The views of a scene show one set of named points, each view turned or mirrored, and shifted as a whole, with a little noise and some points left out.
(in the rows, 100 means zero)

Scene 1
View 1
(246): 88 107 92 118 97 113 93 136 108 104 105 95 104 114 93 102 89 104 106 93 83 92 114 108
(277): 100 94 91 108 81 119 92 119 88 90 112 115 107 109 113 98 96 110 103 118 87 73 123 84
(181): 99 100 93 124 90 116 94 121 91 102 112 106 104 114 100 107 91 108 114 101 85 75 111 92
(102): 97 103 83 114 92 118 97 129 101 88 107 108 101 111 104 100 96 100 106 113 87 87 118 97
(143): 92 82 100 132 82 124 95 119 106 108 113 132 115 113 103 113 102 100 97 102 76 76 99 73
(243): 86 100 87 118 93 120 96 133 114 98 104 111 105 111 100 102 97 98 98 101 82 92 110 99
(233): 98 108 86 109 98 106 101 115 87 94 108 98 90 107 104 104 99 106 108 114 93 72 113 102
(209): 81 89 96 117 87 123 93 127 111 106 108 118 112 110 103 103 99 103 93 100 80 83 106 90
(101): 85 106 80 129 106 125 101 129 114 94 102 105 92 110 90 107 102 93 113 92 85 88 92 114
(167): 74 88 96 127 102 117 98 131 119 110 109 113 113 118 89 109 101 94 100 93 82 88 103 92
(104): 101 103 97 119 95 95 105 117 102 111 108 108 100 113 102 114 102 98 90 114 82 82 110 84
(190): 93 95 96 116 86 113 96 119 99 106 110 116 105 110 106 107 99 105 93 107 82 76 109 86
(46): 97 96 100 124 76 122 90 112 90 112 112 119 104 106 107 108 92 114 101 93 77 69 96 90
(195): 112 94 93 130 78 113 104 104 94 103 111 134 97 106 114 118 109 98 93 118 76 70 94 69
(288): 100 127 84 91 100 91 100 121 91 98 101 82 79 100 107 98 95 110 92 114 91 84 120 120
(13): 102 97 91 126 86 121 94 123 98 98 110 116 106 113 104 107 94 102 108 105 81 81 109 88
(184): 99 114 88 114 99 104 100 119 91 102 106 93 87 108 100 106 94 107 107 103 89 78 106 109
(178): 79 95 90 124 106 116 103 122 110 102 109 108 100 114 91 109 106 95 105 100 89 79 97 97
(197): 90 101 92 104 87 113 95 122 102 100 106 109 101 105 110 99 99 107 88 110 84 81 115 97
View 2
(197): 98 96 99 104 83 107 93 89 97 90 96 106 86 109 84 114 108 92 104 84 92 109 107 83
(102): 97 93 101 96 77 93 85 89 85 91 97 107 84 117 91 112 102 99 101 85 100 108 95 79
(101): 84 80 108 95 74 85 78 106 89 86 112 106 90 114 92 113 89 105 92 117 107 119 107 79
(167): 110 91 110 110 79 88 85 112 98 104 116 92 82 105 88 117 84 98 93 102 98 109 117 89
(243): 99 92 103 101 75 93 78 97 94 93 103 109 86 113 94 112 96 99 95 98 98 111 108 80
(195): 89 121 125 106 90 100 102 83 73 76 97 67 92 113 78 115 103 90 103 81 110 109 114 89
(178): 92 86 111 99 81 90 93 105 89 95 115 94 86 106 83 118 89 105 96 102 102 113 110 85
(104): 98 108 117 108 92 102 104 86 96 87 107 97 81 103 84 115 91 92 113 88 106 106 104 80
(190): 101 101 107 108 87 101 97 92 92 89 99 89 84 111 81 114 102 91 102 85 99 108 109 90
(143): 109 108 116 113 84 92 89 102 84 93 100 66 85 116 82 115 100 90 92 86 101 108 121 97
(277): 101 98 97 98 84 100 98 86 82 90 87 91 83 120 81 112 113 93 103 69 98 105 94 89
(233): 84 84 99 94 88 100 106 87 89 84 98 107 84 113 79 112 103 99 112 88 106 112 88 82
(288): 78 84 92 94 90 114 105 76 107 78 98 140 84 104 85 111 106 97 121 95 100 115 85 68
(184): 83 84 102 98 90 98 101 91 97 79 101 111 83 113 85 108 98 95 112 102 110 116 89 79
(46): 97 95 105 114 92 99 95 100 95 78 89 75 84 122 78 108 109 82 99 96 105 117 109 98
View 3
(46): 111 93 78 86 84 97 110 112 96 97 101 94 102 105 123 83 108 108 104 95 115 107 84 111
(102): 101 83 88 91 103 109 111 101 112 109 96 112 107 111 99 96 95 108 100 98 122 81 97 108
(104): 92 90 88 84 90 98 105 97 97 101 115 106 105 105 95 103 99 109 103 103 115 103 107 123
(195): 105 98 94 77 95 107 103 111 104 87 127 106 105 119 118 96 115 115 95 89 110 113 94 131
(209): 102 76 85 91 98 98 111 104 100 107 92 111 115 100 112 94 100 111 101 97 130 110 86 113
(246): 96 79 86 99 96 91 114 101 98 112 77 102 109 99 95 94 92 101 110 103 124 85 100 104
(181): 105 92 86 84 90 106 111 102 100 104 92 105 101 105 112 88 98 106 109 96 113 87 100 108
(288): 86 99 68 100 90 95 104 89 110 117 108 96 92 114 68 94 81 96 89 122 121 70 101 101
(13): 109 87 89 84 97 109 114 110 106 101 98 105 107 108 115 93 105 112 106 90 115 87 96 112
(197): 99 83 76 92 96 100 108 99 108 111 107 106 108 105 98 95 94 110 95 105 127 97 88 109
(178): 91 88 101 93 100 99 107 99 95 104 81 119 106 110 104 90 94 99 100 102 121 110 98 113
(233): 96 100 80 88 92 109 105 94 107 108 101 109 94 114 96 87 88 100 96 107 114 83 101 106
(190): 102 86 82 85 92 103 109 101 101 103 107 107 108 104 110 93 100 112 101 98 121 105 92 116
(243): 97 77 92 99 105 97 113 105 106 109 85 109 113 108 97 97 97 105 99 100 127 91 92 109
View 4
(209): 103 73 87 107 98 102 92 87 102 101 111 107 113 104 100 127 101 102 102 100 95 109 98 106
(190): 112 74 94 102 94 106 92 93 97 102 112 99 111 103 101 115 97 91 106 102 90 112 97 100
(104): 113 75 89 103 79 117 87 99 88 101 105 102 111 101 98 109 99 84 104 96 82 122 95 92
(13): 105 76 100 92 98 109 101 102 95 102 117 100 100 102 100 124 87 87 110 95 98 106 100 104
(195): 107 87 90 93 97 106 91 94 85 110 120 102 97 97 104 100 78 83 98 105 88 123 76 103
(46): 109 82 92 101 102 107 97 97 96 102 123 91 111 96 108 110 84 102 106 112 95 98 101 106
(102): 107 66 103 91 97 111 100 101 92 97 107 107 105 114 96 132 105 82 114 95 95 112 103 95
(233): 115 71 100 92 93 115 102 110 88 101 106 98 118 120 96 118 100 77 118 111 91 110 107 83
(178): 95 78 77 100 88 112 97 103 92 103 100 117 122 114 95 128 101 97 102 106 103 115 99 95
(288): 124 58 106 97 89 132 97 111 77 87 101 96 129 121 100 121 124 75 124 110 72 107 120 72
(143): 100 84 84 102 98 97 90 87 103 109 117 105 101 95 101 116 83 101 96 99 99 113 85 113
(167): 95 77 75 109 83 107 92 93 103 102 100 117 119 102 94 133 101 106 97 93 104 111 101 106
(197): 115 67 99 102 99 109 92 90 95 95 109 100 114 110 101 122 111 90 111 104 84 111 100 96
(181): 107 77 96 96 91 110 101 108 97 103 112 97 110 105 97 120 87 89 113 101 101 102 108 97
(184): 110 72 95 95 88 125 101 115 83 95 106 100 123 113 99 120 101 86 117 109 90 104 114 84
(277): 118 70 109 92 104 98 99 93 102 103 114 92 102 113 98 119 95 77 117 102 92 112 97 97
(101): 85 75 81 92 95 124 106 110 80 96 105 124 122 114 99 141 105 101 105 106 106 105 106 94
(246): 102 67 91 103 83 116 99 105 99 94 100 109 120 108 93 139 108 97 112 90 100 101 121 97
View 5
(277): 98 114 102 88 115 85 104 84 98 95 113 99 118 66 116 98 84 100 132 75 93 93 95 109
(197): 91 113 96 92 109 87 94 90 103 92 118 84 107 76 109 89 81 97 116 71 97 98 105 110
(101): 93 98 105 80 118 88 91 96 95 110 105 71 99 93 116 86 69 109 83 93 101 95 104 87
(190): 95 113 95 96 110 91 97 86 111 92 113 93 113 80 106 88 81 93 123 74 102 99 104 100
(102): 97 106 102 82 117 89 96 89 91 99 113 83 103 71 117 89 83 103 113 82 97 94 96 106
(233): 87 122 114 90 116 98 100 86 97 102 108 92 107 76 115 98 85 105 105 75 104 83 100 109
(181): 94 112 102 87 124 90 107 83 105 104 101 94 104 78 114 91 79 103 119 85 105 92 98 93
(246): 85 108 96 78 120 88 102 93 103 101 107 74 82 80 109 79 77 107 108 86 106 96 104 99
(143): 110 97 86 97 114 86 94 85 115 96 105 97 125 89 108 84 73 89 130 88 97 109 99 79
(195): 117 104 98 119 119 96 86 74 107 100 107 103 136 87 113 97 87 86 120 79 99 103 102 92
(209): 96 101 88 85 109 82 95 93 112 94 112 84 109 84 107 82 72 96 120 82 97 106 103 91
(243): 95 101 95 82 115 85 93 94 96 99 113 73 98 80 113 82 76 103 107 85 98 100 101 100
(184): 84 122 111 93 121 96 100 85 100 106 106 85 96 83 113 95 84 107 98 77 109 84 106 106
(288): 73 132 114 95 116 99 96 88 92 98 118 76 85 72 111 94 93 108 92 60 108 79 111 132
(178): 93 105 103 81 108 97 89 95 106 102 107 83 108 92 109 83 71 97 98 90 104 96 98 85
(167): 96 98 91 77 107 92 90 98 113 95 108 80 100 91 104 71 68 94 111 93 105 104 97 79
(46): 95 111 90 104 124 81 108 80 118 103 100 97 116 88 109 96 74 100 123 78 101 101 113 89
(13): 103 103 97 93 126 86 103 81 99 103 105 93 110 76 117 91 82 103 124 86 98 98 97 95

Which points are out of place in each view (at most two, in the order of its rows)? Write none if all are in place.
view 1 -> (243), (13)
view 2 -> none
view 3 -> none
view 4 -> (195), (246)
view 5 -> (190)
